Points on a hilly landscape, in no order, each with its height.
From any point a climber steps to the highest of the 6 points nearest to it. It stops when none of these is higher. Distance is the straight distance between rows; heights are no part of it.
K_47 (h 478): [192 121 100 175 158 164 141 114  72 133 118 129 149 143 103 119  78 157
 112 115 117 108 134 148 164 156 131 105]
K_251 (h 374): [145 107  74 178 112 153 197  89  82 123 151 129 155 136  99 183 116 158
 104 127 119 140 122  89 144 197 139  94]
K_973 (h 565): [ 57 138 179  70  87  74  92 156 196 139  96 124  77 111 148 109 180 118
 122 147  89 128 118 122 108  76 128 154]
K_555 (h 417): [106 140 124 168 115 139 147 107  78 138 135 107 154 132 111 175 125 141
 116 150 119 152 142  81 125 189 133 126]
K_396 (h 639): [171  83  93 114 185 119 140 126 120 114 123 144 155 127 148  75 111 130
 117 113 166 101 146 181 137 109 121 140]
K_971 (h 557): [224 103  56 190 167 153 148 115  66 143 143 107 146 132 102 118  89 163
 114  91 139 111 118 160 170 172 134 123]
K_346 (h 350): [118 141 126 192  92 153 204  78  68 147 126 120 152 133  99 176 114 151
 130 119 115 157 122  56 138 192 141 102]
K_667 (h 592): [ 99 153 189  33 134  90  97 172 179 117 122 144 106 117 154  81 152 107
 148 127 130 134 137 174 115  42 132 175]
K_127 (h 442): [163 114 118 145 138 157 119  97 109 137 130 131 151 154 127 133  94 140
 108 114 118 110 107 136 155 155 121 107]
K_126 (h 345): [ 97 141 123 159 105 145 123 116  97 138 153 117 152 121 123 175 132 133
 122 142 125 154 127  98 118 174 125 126]
K_568 (h 416): [167 118  87 198 154 174 176 120  72 131 123 145 150 135 104 129  93 151
 111 122 126 113 120 134 169 176 123  83]
K_176 (h 564): [ 51 180 159 110  85 116 137 122 145 132 139 126 122 139  95 167 157 135
 119 164 108 154 128  82 110  95 132 131]
K_206 (h 450): [162 117  98 185 158 165 158 118  79 136 117 138 158 142 101 123  86 149
 101 129 123 115 122 134 170 164 125  92]
K_108 (h 751): [ 13 185 196 108  52  92 120 169 182 137 115 124  94 135 109 132 192 111
 150 140 108 175 120  78  84 106 112 145]
K_922 (h 758): [ 42 146 168  86  59  86 106 171 192 138  97 128  82 113 135 111 172 106
 129 140  92 146 131  92 100  84 125 168]
K_272 (h 363): [ 98 149 132 167 106 135 136 105  86 136 143 103 149 124 110 182 124 138
 119 146 116 153 125  87 116 181 130 128]
K_133 (h 437): [119 115  85 167 129 155 168  99  92 127 133 124 141 138 111 161 113 135
 105 150 114 128 144  97 155 193 137 117]
K_376 (h 568): [223  89  63 160 184 152 119 108  83 126 152 112 133 132 117 118  86 163
 114 120 144 119 144 179 159 160 133 129]
K_462 (h 683): [ 62 172 150 129  86 125 143 130 132 130 134 133 132 125 101 163 155 139
 131 160 111 149 145  90 109  94 139 125]
K_807 (h 684): [135 122 141  91 152  80  79 169 180 107 130 121 133 112 154  79 139  86
 140 120 146 126 132 173 124  65 135 166]
K_847 (h 329): [185 121  79 205 149 184 183 117  70 130 138 149 138 128 111 135  90 152
 114 108 127 110 119 141 164 190 113  83]
K_526 (h 807): [161 119 119 131 130 118 131 104 136 135 125 125 132 145 136 115 124 141
 145  99 140  87 135 138 144 131 125 130]
K_804 (h 692): [114 140 145 115 117 123 120 126 152 146 124 110 103  94 123 120 124 113
 123 151 117 117 124 115 112 104 123 107]
K_896 (h 705): [129 118 125 152 122 165 124 110 115 144 125 141 139 134 150 138 110 117
 119 120 119 121 132 112 151 165 117 110]
K_719 (h 569): [ 66 176 155 149  72 127 148 126 119 124 123 131 136 124 104 184 164 141
 140 142 104 150 126  87 113 110 147 111]
K_980 (h 357): [168 102  77 197 128 168 189 103  58 125 151 151 163 129 110 179 112 171
  95 127 129 143 131 109 138 199 115  75]
K_857 (h 501): [ 77 175 155 158  69 137 144 126 110 119 124 130 132 118 111 193 154 140
 145 132 101 147 124  88 106 130 146 111]
K_868 (h 402): [126 121  91 172 113 150 190  96  82 128 134 118 145 138 104 172 119 143
 117 136 113 136 145  78 146 198 144 115]
K_997 (h 375): [138 103  71 178 124 156 192  99  84 126 146 131 157 137 101 168 119 155
 101 136 125 132 120 100 151 192 136  90]
K_840 (h 489): [150 139 141 104 153  95 115 126 137 139 119 126 118 130 134 105 120 135
 146 119 158 106 152 139 128 128 131 137]
K_827 (h 560): [112 141 152 100 114 128 118 137 152 141 114 118  95 101 130 125 128 106
 127 156 110 121 126 111 101 101 125 107]
K_401 (h 574): [110 134 169  93 107 119 110 160 156 129  89 126  95 128 144 121 154 101
 146 151 117 121 110 127  92  89 131 121]
K_109 (h 798): [ 40 148 165  92  58  94 110 171 191 136 102 130  85 120 132 114 169 103
 130 137  97 149 125  87  98  88 125 170]
K_321 (h 707): [ 31 185 194  99  61 112 126 152 173 134 121 129  89 148 113 158 181 112
 151 142 103 168 126  68  89 114 109 139]
K_539 (h 769): [ 97 138 127 139 106 131 127 123 150 146 136 116 116  90 123 125 131 118
 125 146 119 123 132 109 122 105 122 111]
K_733 (h 755): [118 148 153  98 128  91  95 156 180 102 119 124 102 129 145  99 145  93
 163 134 139 120 115 174 112  82 147 163]
K_674 (h 449): [239  70  89 152 232 154 114 117 103 122 152 139 142 131 154  83  85 134
 117  87 168 124 131 188 163 145 103 106]
K_662 (h 448): [118 116  97 163 136 162 150 101  99 130 132 130 139 139 121 151 102 129
 102 151 111 127 140 106 157 188 126 114]
K_624 (h 650): [152 117 121 143 125 159 120  97 117 140 126 133 141 148 142 132 100 128
 119 107 113 109 113 125 154 154 120 112]
K_81 (h 483): [212 118  74 192 160 163 157 116  71 136 133 118 137 130  96 120  80 159
 119  97 125 103 121 153 171 170 134 112]
K_333 (h 800): [122 145 153  99 130  97  95 155 174 105 120 119 102 132 139 107 144  99
 163 136 143 120 107 165 108  91 143 151]
K_266 (h 428): [100 140 125 163 113 139 136 112  85 139 140 112 154 129 119 174 129 136
 118 148 123 154 137  88 123 183 128 128]
K_565 (h 670): [178 107 114 135 134 142 119  98 115 129 132 129 158 162 128 126 109 148
 129 101 136 104 110 147 143 137 127 120]
K_338 (h 759): [131 132 147  30 147  86  84 172 193 117 137 119 108 100 164  72 143  84
 134 117 125 122 141 187 118  40 131 159]
K_457 (h 573): [ 27 187 211 103  66 111 126 139 164 136 117 121  90 141 116 168 191 117
 146 146  93 180 125  56  87 118 105 119]
K_43 (h 64): [ 92 169 151 183  92 138 149  91  91 124 129 101 125 113 103 191 113 138
 122 144  96 147 109  73 106 176 131 119]
K_633 (h 719): [ 80 158 123 149  80 142 140 132 130 124 145 129 125 103 114 163 149 129
 143 142 115 136 144 101 118 120 140 125]
K_680 (h 816): [151 125 135 139 125 120 129 108 133 146 119 122 130 136 142 112 130 134
 146 101 134  95 142 126 145 131 125 120]
K_632 (h 385): [175 115 117 150 151 158 121 101  90 134 122 131 160 157 118 128  84 151
 104 119 122 115 114 143 151 148 124 106]
K_657 (h 517): [226  68  81 146 210 146 126 118 124 101 147 128 138 128 153  72  96 116
 128  82 157 104 120 199 150 128 108 109]
K_214 (h 40): [ 94 166 139 164  86 140 132 108  99 120 142 110 129 114 112 195 128 137
 133 137 102 149 116  90 104 168 136 124]
K_413 (h 500): [157  98 100  87 180 106 123 122 141 117 132 137 134 119 140  86 104 125
 113 116 164  97 137 162 139 121 128 160]
K_144 (h 485): [220  79  72 141 184 166 115 110 100 111 154 131 130 132 138 112  85 146
 126 115 153 122 146 186 144 150 126 125]
K_274 (h 599): [127 144 155 105 131 108 108 128 153 146 121 106  99 110 128 119 127 116
 131 143 127 115 114 128 110 111 125 104]
K_519 (h 764): [ 63 138 181  72  99  71  94 151 191 137  96 127  86 120 147 108 184 123
 123 150  99 126 109 138 110  70 129 150]
K_948 (h 346): [172 111  88 209 110 160 187  78  52 125 156 142 173 136  99 196  99 178
  85 128 115 159 129  87 131 196 121  86]
K_186 (h 457): [232  67  83 150 224 154 116 117 110 115 155 132 142 129 154  81  90 130
 120  85 163 119 121 192 156 140 104 108]
K_753 (h 548): [113 152 161  64 131  87  95 161 181 107 127 133 106 113 155  82 139  91
 144 127 126 127 142 186 117  51 141 175]
K_166 (h 274): [149 129 138  86 164 103 107 144 143 125 123 136 119 126 140 102 114 121
 148 117 168 113 150 142 123 129 133 154]
K_791 (h 791): [167 106 102 122 142 115 131 104 132 124 135 128 145 150 132 109 123 148
 136 106 156  93 128 157 138 126 131 143]
K_369 (h 591): [163  90  97  97 187 109 130 122 132 117 128 140 147 121 144  78 109 128
 110 114 168 100 138 172 141 116 122 149]
K_373 (h 579): [ 51 177 160  94  83 118 131 128 159 134 140 129 112 140 102 161 152 125
 118 165 112 157 122  80 101  98 125 140]
K_756 (h 665): [186  94 103 128 147 140 124 110 106 119 134 138 163 161 129 113 115 155
 136 104 157 109 125 163 135 129 131 130]
K_977 (h 657): [ 94 147 147 104 103 137 126 139 148 140 119 128 104 101 123 127 126 111
 123 162 111 131 141 103 101  95 124 115]
K_837 (h 603): [ 57 176 162 148  73 118 151 120 124 125 122 125 136 127 100 183 168 141
 131 143 100 152 117  81 119 106 147 109]
K_798 (h 418): [109 139 122 174 116 137 164 103  72 139 131 104 152 133 105 175 121 143
 120 145 118 151 144  72 130 190 138 124]
K_774 (h 786): [110 121 129 157 110 145 124 124 127 156 134 131 149 108 141 128 136 122
 130 122 134 131 124 107 142 137 114 105]
K_902 (h 918): [132 140 153  95 146  97  91 156 161 119 126 117 114 132 133 110 135 108
 160 132 158 124 105 153 106 110 140 141]
K_240 (h 359): [155 101  74 191 129 166 193 108  67 125 149 147 163 132 106 173 114 165
  99 129 134 137 124 113 143 195 123  76]
K_102 (h 482): [140 144 157  99 151  93 103 137 145 145 123 113 114 124 126 109 126 127
 145 133 156 117 125 137 115 121 130 121]
K_434 (h 873): [ 35 165 169  98  55 108 120 168 186 132 115 135  88 135 121 128 170 100
 144 137 108 156 125  75  92  99 116 166]
K_746 (h 664): [113 151 154  89 127  87  94 157 181 104 123 128 104 122 151  89 142  94
 154 133 134 123 130 183 117  67 144 171]
K_533 (h 785): [164 114 120 134 123 140 126  98 128 138 128 125 140 151 138 125 117 138
 137  95 127  96 117 135 147 141 124 121]
K_134 (h 730): [ 58 132 161  90  70  93 107 162 189 135  98 126  91 120 137 113 171 105
 122 144  96 135 108 100 101  78 124 161]
K_652 (h 387): [200 121  77 202 153 173 171 116  70 132 132 132 137 129 102 123  81 152
 118  97 125 103 119 147 170 177 125 100]
K_891 (h 567): [ 87 150 197  28 137  88  93 172 191 122 125 145 107 125 147  80 161 112
 152 128 135 138 120 163 115  40 129 174]
K_444 (h 494): [208 117  94 166 161 160 134 114  72 130 125 122 142 144 108 124  77 160
 120 113 119 110 143 158 157 156 138 116]
K_411 (h 403): [127 114  82 173 116 150 188  95  86 125 139 120 144 136 104 171 117 142
 111 139 112 133 140  88 151 196 142 110]
K_332 (h 510): [158  91 116  68 194 117  94 149 154 110 122 133 124 114 159  88 110  97
 124 101 151  93 122 159 144 117 126 158]
K_94 (h 551): [ 50 180 166 134  76 112 149 113 139 130 127 121 127 133  95 178 168 140
 126 153  97 152 118  79 119  99 144 116]
K_424 (h 447): [211  81  83 136 168 163 121 119  98 106 143 142 138 143 140 114  95 146
 138 110 156 117 150 179 136 142 129 129]
K_197 (h 690): [ 41 182 179  92  71 119 129 135 171 130 131 131  87 151 112 163 165 115
 138 148 102 158 125  67  93 113 115 146]
K_574 (h 641): [ 96 129 122 156 107 152 120 126 114 143 150 130 153 113 135 155 136 124
 126 135 134 147 124 104 128 158 118 116]
K_751 (h 415): [ 98 139 161  90 102 133 119 157 149 136 101 133 104 116 133 126 137 103
 126 158 114 134 120 102  90  90 124 116]
K_944 (h 753): [ 43 177 173  90  66 121 127 144 174 130 134 132  88 147 114 157 161 111
 136 147 107 159 119  72  90 111 116 150]
K_84 (h 396): [105 147 136 192 102 140 185  84  74 145 127  99 152 126  92 172 119 148
 126 138 117 156 117  56 130 183 137 111]
K_15 (h 461): [181 120 108 167 156 160 135 110  78 134 116 131 156 148 106 121  79 154
 105 123 118 112 123 140 161 155 129 101]
K_106 (h 652): [147 106 133  85 174 111  86 172 158 107 117 139 128 118 158  89 123  88
 149 105 159 116 139 146 133 105 133 162]
K_64 (h 519): [ 36 189 201  99  69 115 131 128 160 135 121 126  85 146 116 174 175 121
 141 150  89 170 132  57  96 117 111 127]
K_342 (h 561): [ 52 139 183  62  84  73  88 161 199 141  95 128  72 108 150 110 179 119
 125 146  86 132 126 118 110  79 130 155]
K_771 (h 654): [ 62 161 152  96  91 128 129 141 148 138 132 138 122 126 107 145 142 122
 115 169 119 156 130  86  97  89 124 131]
K_842 (h 242): [155 107 112  78 180 110 113 132 149 117 130 137 118 117 147  93 102 117
 126 114 162 101 140 156 138 125 130 164]
K_307 (h 809): [125 125 138 152 116 133 125 119 131 157 123 124 143 114 141 114 137 123
 136 115 134 114 131 113 142 125 117 103]
K_343 (h 789): [107 128 133 150 111 130 123 121 139 156 136 117 137  96 129 118 138 121
 127 132 130 125 126 112 136 116 119 104]
K_508 (h 722): [124 121 162   4 151 100  91 193 196 116 121 118  99 113 164  63 164  79
 158 118 125 115 141 171 109  28 124 164]
K_112 (h 710): [ 71 128 160  89  84 113 113 162 169 137 100 132 110 126 132 122 164 103
 122 152 114 141  93  98  90  80 121 141]
K_544 (h 360): [175 107  77 203 137 177 188 105  57 124 148 156 151 127 117 173 109 167
  98 126 132 132 136 119 144 202 109  74]
K_393 (h 524): [219 103  75 159 168 154 125 111  79 126 139 116 134 139 111 123  78 164
 122 116 129 111 149 169 155 157 138 126]
K_601 (h 700): [132 144 160  94 130 108 101 140 160 133 117 109  95 121 132 121 131 109
 146 142 131 117 105 138 103 112 130 114]
K_701 (h 515): [190 106 113 135 147 152 116 107  94 129 127 133 162 162 124 127  97 156
 123 108 136 115 118 152 142 141 127 116]
K_540 (h 782): [ 85 158 195  53 129  83  95 160 178 123 114 145 102 127 150  89 164 118
 143 139 128 133 127 174 114  51 135 166]
K_554 (h 458): [145 139 153  92 157  94  99 142 144 135 124 123 119 129 131 108 124 124
 150 128 167 119 132 142 116 124 133 136]
K_410 (h 726): [ 74 161 140 118  93 135 139 139 137 137 130 136 121 111 112 143 140 123
 124 165 117 142 154  95 108  93 131 126]
K_40 (h 354): [130 109  83 178 144 159 166 102  97 130 134 131 149 139 106 147 103 141
  94 149 119 119 121 113 166 181 130  98]
K_177 (h 752): [158 102  95 108 163 106 133 107 137 118 136 134 142 136 136  92 114 141
 124 113 166  97 137 164 140 121 128 155]
K_961 (h 644): [155  98 125  76 183 115  85 164 160 106 118 134 123 113 163  90 116  89
 141  99 152 101 137 151 140 109 129 163]
K_501 (h 530): [ 93 146 180  94 113  88 104 160 168 123  88 134 101 138 151 105 173 109
 151 148 122 119 118 162 108  70 136 143]
K_764 (h 328): [161 127  95 217  91 160 187  53  66 129 154 138 164 142  95 199  83 176
  90 123 103 163 118  77 136 198 127  95]
K_768 (h 812): [229  92  52 186 176 146 140 115  67 146 144 107 147 131 108 116  94 165
 111  98 151 116 126 167 173 172 137 126]
K_613 (h 433): [109 133 114 165 121 145 150 108  81 136 133 117 149 136 118 167 122 136
 114 149 121 148 152  85 133 190 131 127]
K_897 (h 398): [ 99 153 136 179 106 132 155  94  80 140 134  93 149 125  98 180 120 143
 122 145 110 155 121  71 120 182 133 124]
K_621 (h 832): [143 121 137 146 118 135 128 109 128 149 116 130 137 131 145 117 128 128
 141 100 127 102 134 119 148 135 121 111]
K_879 (h 728): [181 100 106 129 139 135 122 103 114 125 135 131 158 162 131 121 115 152
 134 101 149 105 117 154 137 131 129 129]
K_160 (h 854): [138 122 144  32 163  76  74 172 193 124 134 114 117 102 166  72 149  84
 128 112 134 116 140 192 118  45 125 140]
K_193 (h 634): [226  93  57 175 181 147 129 114  74 138 147 105 138 132 108 117  89 167
 111 109 149 114 137 172 166 164 136 129]
K_345 (h 100): [ 93 153 126 159  89 140 126 115 105 129 155 113 141 114 117 185 135 136
 129 137 116 151 118  99 109 170 130 128]
K_202 (h 488): [226  68  74 147 210 163 114 108 105 116 160 132 133 127 145  97  87 140
 117 109 162 127 132 190 155 147 114 118]
K_699 (h 756): [174  89  93 125 156 126 136 112 119 117 134 138 160 148 135  99 122 147
 135 109 169 104 134 168 133 119 128 141]
K_557 (h 806): [ 47 164 162  87  66 122 124 151 180 129 130 136  95 143 118 146 160 107
 131 147 109 153 111  75  92 101 116 156]
K_213 (h 299): [152 110 123  77 178 112 100 151 152 114 125 141 118 114 152  95 108 105
 142 109 161 108 141 147 133 125 133 163]
K_416 (h 314): [146 125  94 185  89 157 203  70  76 130 150 131 150 136 102 192 101 160
 113 112 109 149 124  74 137 197 143  99]
K_438 (h 738): [138 137 151 127 137 101 121 121 136 156 116 112 130 119 132 107 130 134
 138 124 140 107 139 126 130 118 122 111]
K_953 (h 545): [ 67 176 167 160  66 130 148 117 110 123 112 135 137 121 109 196 158 140
 132 135  97 157 107  79 110 125 146 101]
K_712 (h 776): [130 134 144 101 143  91  85 162 174 106 128 121 122 125 142  96 137  92
 158 127 156 129 110 166 116  87 143 163]
K_484 (h 544): [183  86 102 104 204 120 137 134 117 113 112 137 145 120 158  61 104 116
 111 101 154  89 147 192 143 107 121 129]
K_650 (h 414): [120 126 102 170 117 147 173 100  80 131 129 117 145 139 108 170 118 140
 119 144 114 138 153  79 143 194 140 122]
K_752 (h 379): [165 108  80 199 144 178 188 119  66 127 139 156 151 132 111 151 107 158
 104 125 134 122 124 125 154 192 117  73]
K_230 (h 399): [121 136 114 180 105 145 194  90  71 138 130 111 151 138 101 174 120 146
 129 131 114 148 141  64 139 193 144 115]
K_10 (h 740): [ 90 132 117 157  97 146 124 125 133 143 151 122 142  99 130 145 141 121
 132 135 129 138 122 109 128 133 122 115]
K_757 (h 326): [159 120  90 194  94 155 195  65  70 127 157 137 160 137 100 197  95 170
  95 117 110 155 119  82 133 198 135  92]
K_147 (h 377): [137 102  74 183 139 161 184 105  86 128 141 136 157 138 101 155 114 152
  96 140 128 127 119 113 159 187 130  89]
K_670 (h 364): [152 102  74 183 120 157 193  97  76 126 152 139 162 134 101 181 117 162
  97 130 128 140 117 101 142 194 130  86]
K_140 (h 687): [161  90 121  79 190 112  74 166 167 105 115 128 124 117 170  82 130  85
 139  92 140  83 132 165 144  96 123 155]
K_582 (h 185): [ 95 161 138 169  94 136 133 102  94 125 145 102 136 116 108 194 123 138
 126 140 105 150 115  86 105 178 133 125]
K_687 (h 382): [ 39 190 187 104  74 113 139 112 156 130 122 120  88 142 110 179 168 125
 131 157  79 159 132  61 109 113 122 125]
K_587 (h 352): [176 105  80 203 120 167 188  91  51 125 153 147 167 134 107 190 106 178
  88 128 122 149 136 100 130 199 116  82]
K_137 (h 655): [ 71 125 162  91  84 101 107 163 175 138  94 130 108 128 139 119 173 103
 122 151 108 135  94 106  97  76 124 142]
K_889 (h 706): [ 55 133 164  85  72  85 103 160 191 137  96 125  87 116 141 112 176 106
 122 143  92 132 112 105 103  77 125 161]
K_291 (h 685): [116 133 176   8 145  97  94 189 186 115 122 130 104 113 157  68 158  89
 156 116 126 128 139 165 110  29 128 175]
K_233 (h 689): [189  83  90 129 162 140 136 121 113 110 131 147 159 145 140  99 115 144
 138 109 169 112 144 175 133 121 128 133]
K_605 (h 542): [233  70  68 165 229 152 117 110  81 135 147 136 140 131 145  93  88 152
 105 109 168 129 148 184 180 160 119 119]
K_981 (h 535): [210  70  82 138 191 154 137 120 122  97 138 139 132 125 155  79  99 120
 134  97 154 104 138 194 142 128 115 121]
K_199 (h 824): [ 27 175 183 102  53 104 121 170 181 132 115 137  88 141 116 132 180 105
 150 137 109 165 127  72  88 104 116 157]
K_253 (h 626): [ 73 142 157  89  93 130 119 155 152 142 115 140 117 123 122 134 143 107
 119 161 122 151 114  88  89  86 119 130]
K_859 (h 479): [101 160 176  69 127  87  99 160 175 112 117 143  99 123 156  86 150 105
 152 136 127 126 139 182 114  54 142 172]
K_678 (h 462): [ 92 158 185  78 124  85 101 161 172 118 104 143 101 131 152  93 160 112
 151 142 128 126 133 177 113  60 139 163]
K_928 (h 327): [ 43 187 176 114  76 112 142 105 155 131 129 117 101 141 101 178 165 131
 124 159  85 154 125  69 117 104 133 127]
K_808 (h 673): [125 143 162  93 121 118 107 146 159 127 109 114  90 123 134 122 136 105
 151 145 121 116 106 135  98 104 133 116]
K_256 (h 342): [ 86 165 134 158  76 145 133 122 110 119 144 123 129 111 116 190 141 136
 145 131 109 141 124  99 107 148 142 123]
K_54 (h 585): [ 54 174 158 105  88 118 137 127 149 136 139 131 121 136  98 160 153 131
 119 169 114 155 129  82 103  93 130 133]
K_136 (h 502): [ 74 134 177  86 102  82  99 157 174 136  88 128 101 131 145 106 182 115
 129 151 109 121 102 141 105  68 128 143]
K_714 (h 757): [114 134 142 134 123 115 120 120 148 156 129 107 121  96 125 113 128 121
 124 139 127 117 123 115 126 109 119 104]
K_904 (h 525): [ 90 136 117 157  95 148 122 124 118 136 158 123 146 108 125 166 141 128
 130 135 127 146 120 104 121 154 125 124]
K_882 (h 778): [ 25 167 182  97  54  87 111 179 186 141 104 130  90 120 121 110 174 106
 138 139 103 165 136  84  94  90 123 168]
K_924 (h 320): [ 64 150 201  46 120  75  86 152 199 129 113 138  85 125 145 104 178 128
 137 145 114 129 109 155 116  64 127 156]
K_273 (h 598): [145 142 152 110 147  94 114 126 137 151 118 119 120 128 130 106 124 132
 142 125 153 109 144 131 125 124 128 121]
K_388 (h 763): [116 119 129 157 113 157 122 121 117 152 131 137 149 116 147 132 130 118
 130 120 130 132 128 107 142 152 114 109]
K_920 (h 376): [221 113  61 197 159 159 158 114  68 144 144 113 143 132 100 122  86 157
 115  90 135 107 111 157 170 177 130 115]
K_845 (h 587): [221 108  64 179 166 152 138 111  73 133 142 108 138 133 101 120  82 164
 117 105 131 109 132 166 167 165 138 126]
K_86 (h 512): [240  71  83 158 239 157 114 113  88 130 148 139 140 132 152  84  86 143
 108  96 170 128 141 187 175 150 109 112]
K_815 (h 323): [ 97 145 126 162 105 140 128 113  95 137 150 111 150 122 118 181 130 136
 120 144 121 154 124  94 113 179 128 129]
K_724 (h 543): [ 92 129 173  95 103 102 109 165 160 129  82 129 104 133 149 114 171 104
 142 151 117 123 107 132  97  77 132 128]
K_984 (h 541): [ 51 178 167 143  69 114 153 108 137 128 118 121 127 128  99 187 171 139
 124 149  91 154 104  73 125 105 145 110]
K_61 (h 562): [204  76  84 134 192 143 144 125 122  98 127 138 137 124 157  68 100 113
 127  94 150  92 144 197 144 116 117 121]
K_38 (h 538): [222  78  63 155 201 155 113 107  89 127 158 121 132 129 129 110  86 160
 115 119 159 126 144 184 161 158 126 125]
K_24 (h 537): [115 122 107 158 128 162 137 107  97 138 129 134 139 135 134 153 108 124
 107 146 115 132 146 102 149 187 120 118]
K_704 (h 703): [154  98 130  88 179 104  75 177 167 106 111 131 131 112 168  81 133  83
 146  99 147 104 148 157 137  90 126 158]
K_8 (h 772): [ 93 135 121 151 100 138 128 124 145 144 146 120 128  91 124 132 138 120
 128 139 125 128 127 108 130 118 122 115]
K_911 (h 754): [133 126 143  96 156  94  83 169 167 109 130 126 131 123 142  92 134  93
 155 124 164 132 119 158 118  94 140 161]
K_872 (h 720): [120 138 164  17 142  95  93 181 188 114 130 127 101 105 162  73 146  86
 148 117 123 127 145 175 114  35 130 168]
K_559 (h 691): [120 139 165  94 117 115 105 155 161 121  99 120  88 131 143 120 147 100
 155 145 122 115 107 144  97  95 137 124]
K_259 (h 713): [139 128 146  94 158  97  87 165 160 116 125 128 128 126 140  98 130 100
 158 121 171 129 122 152 116 107 138 156]
K_210 (h 473): [214 100  88 145 165 161 116 114  83 116 137 129 138 148 122 125  84 161
 128 115 135 117 150 171 144 150 135 125]
K_906 (h 724): [148 108 138  86 172  82  70 179 174 112 113 126 137 109 171  73 146  82
 136 105 141 110 153 172 133  66 126 152]
K_459 (h 920): [146 128 143  86 167 100  95 159 148 121 122 136 122 125 140  99 118 110
 154 118 173 123 139 145 121 123 136 154]
K_538 (h 794): [129 142 157  95 134 103  99 147 166 122 119 112  96 129 134 117 137 106
 156 139 139 115 100 149 104 107 138 127]
K_349 (h 420): [145 117 114 149 137 161 123  96 112 136 129 133 143 147 131 136  90 130
 103 124 112 114 112 127 158 164 117 108]
K_165 (h 781): [156 116 124 142 120 148 125  99 127 141 127 132 137 144 145 127 116 128
 132  98 119 100 120 125 151 146 119 114]
K_698 (h 474): [ 90 149 183  88 117  86 105 160 168 122  94 136 102 136 152  99 172 112
 148 148 123 119 121 167 109  67 137 152]
K_703 (h 334): [129 116 103 158 139 164 136  97 108 134 131 134 141 143 124 141  92 129
  95 140 109 119 125 119 163 176 122 110]
K_935 (h 749): [ 78 156 125 141  88 142 140 130 139 129 141 130 123  98 114 146 142 124
 135 152 116 134 150 103 117 106 133 124]
K_6 (h 799): [138 118 131 149 116 154 123 110 124 146 121 136 138 133 149 128 120 122
 133 104 121 110 127 116 149 146 117 108]
K_907 (h 708): [ 10 186 205 110  52  94 122 163 182 133 114 116  93 138 107 145 201 113
 153 143 102 177 111  71  79 110 107 129]
K_313 (h 566): [203  72  81 136 177 156 135 123 114  99 136 146 139 132 152  89 103 126
 137 104 160 110 147 186 137 127 120 126]
K_226 (h 339): [162  86 113  70 204 114 106 139 141 116 122 133 136 114 156  81 105 111
 110 102 156  94 118 170 143 113 121 149]
K_97 (h 721): [171  84  91 122 168 123 138 114 121 115 130 143 159 138 141  89 117 141
 125 113 170 104 139 171 138 117 126 144]
K_258 (h 406): [111 142 129 183 107 139 185  92  71 143 128 104 154 133  97 172 122 148
 128 135 115 153 134  60 133 188 141 117]
K_82 (h 777): [ 56 147 156  84  76 121 119 154 173 135 124 135 105 137 119 140 152 103
 121 154 115 153 102  84  91  91 117 151]
K_573 (h 503): [204  95  96 131 156 157 120 116  92 116 133 141 156 156 132 121 102 155
 136 107 151 117 142 168 133 138 132 124]
K_626 (h 484): [ 79 176 164 164  70 140 145 119 103 119 116 134 130 118 115 199 144 137
 137 132  98 154 115  81 105 140 142 103]
K_743 (h 509): [100 130 121 156 116 152 124 120  96 142 142 128 154 127 134 162 126 127
 117 142 127 150 138  99 130 180 120 121]
K_769 (h 635): [104 155 169  91 120  91  99 156 174 109 105 133  97 134 151  97 156 102
 159 142 126 118 129 176 113  71 143 161]
K_942 (h 630): [111 143 170  98 114 105 105 158 167 117  94 127  92 135 148 111 158 100
 159 145 123 112 114 156 100  86 139 137]
K_729 (h 814): [ 50 144 153  89  67 114 118 158 182 131 118 132  98 133 124 132 159  98
 127 147 109 150 104  81  93  91 119 161]
K_481 (h 659): [ 11 184 212 110  53  98 123 153 175 135 118 113  93 133 107 155 204 115
 151 145  96 183 107  65  78 112 103 119]
K_937 (h 526): [220  89  70 147 180 160 116 109  89 118 148 125 131 135 126 121  84 158
 124 117 147 120 149 181 148 156 131 128]
K_4 (h 287): [155  95 107  75 192 110 112 133 144 115 129 136 131 114 149  85 102 115
 112 109 159  97 128 164 140 121 126 156]
K_3 (h 413): [ 86 152 121 154  82 144 129 125 121 125 156 121 134 107 120 177 141 129
 139 136 117 143 124 104 115 147 135 125]
K_676 (h 624): [182  80  91 120 185 132 144 127 116 107 120 146 150 125 155  69 109 124
 121 107 162  99 151 187 141 110 119 133]
K_693 (h 319): [ 74 150 193  69 118  75  94 154 179 131 100 138  99 129 150 100 177 122
 136 148 123 126 114 166 112  60 130 154]
K_925 (h 584): [227  79  54 176 201 145 126 112  73 143 147 117 142 132 122 107  96 164
 107 111 164 123 146 176 178 166 132 127]
K_402 (h 256): [138 134 106 186  87 156 206  73  72 135 137 128 149 138 104 185 105 155
 124 114 111 153 127  65 138 199 144 101]
K_558 (h 409): [151 107  83 193 150 167 181 117  79 129 128 146 158 135 100 141 106 154
 100 134 132 122 120 124 164 180 123  80]
K_918 (h 702): [142 116 141  95 166  97  82 175 163 109 122 131 135 117 150  87 131  89
 154 115 165 128 130 153 125  95 136 161]
K_247 (h 775): [143 116 142  59 168  71  68 174 185 121 127 118 132 102 168  70 149  85
 126 113 136 118 147 188 124  51 122 144]
K_923 (h 487): [218  69  73 140 194 164 120 113 113 102 154 138 130 129 149  97  90 133
 128 106 158 116 135 189 145 140 116 120]
K_90 (h 486): [206 113  99 155 160 158 125 112  75 129 124 124 147 149 112 124  79 162
 120 114 125 112 143 160 150 153 136 118]
K_720 (h 709): [ 41 150 178  80  61  82 100 173 192 142  94 132  81 105 136 105 170 110
 128 140  88 152 138  92 104  81 129 164]
K_570 (h 546): [ 81 168 139 156  74 142 140 128 115 119 139 130 131 112 114 187 150 136
 148 133 107 143 132  96 109 136 146 119]
K_351 (h 463): [214  86  79 135 170 165 118 115  94 110 144 137 135 141 134 120  91 152
 133 114 149 118 150 179 140 147 129 127]
K_71 (h 583): [191  77  84 132 177 145 141 125 115 101 127 148 146 129 154  77 108 128
 131 104 162 103 149 185 136 117 120 129]
K_407 (h 704): [155 115 107 100 159 101 125 110 143 123 133 133 126 132 137  99 113 137
 132 116 159  94 146 155 137 128 131 158]
K_683 (h 393): [140 114  92 178 152 162 157 104  92 134 126 136 156 142 106 134  95 143
  91 143 121 118 117 124 168 172 125  94]

Call two points neighbours if one is among the 6 nearest of the other. Go from one point of each pair to the other, from neighbour to neighbour, staying as high as possible. Name the lowest point that can't be avoided.
K_434, K_621 | K_771
K_540, K_621 | K_667
K_902, K_160 | K_918
K_434, K_519 | K_889

Where does a climber stop that starts at each point below?
K_683 | K_768
K_961 | K_160
K_332 | K_160
K_544 | K_768
K_650 | K_621
K_240 | K_768
K_587 | K_768
K_555 | K_621
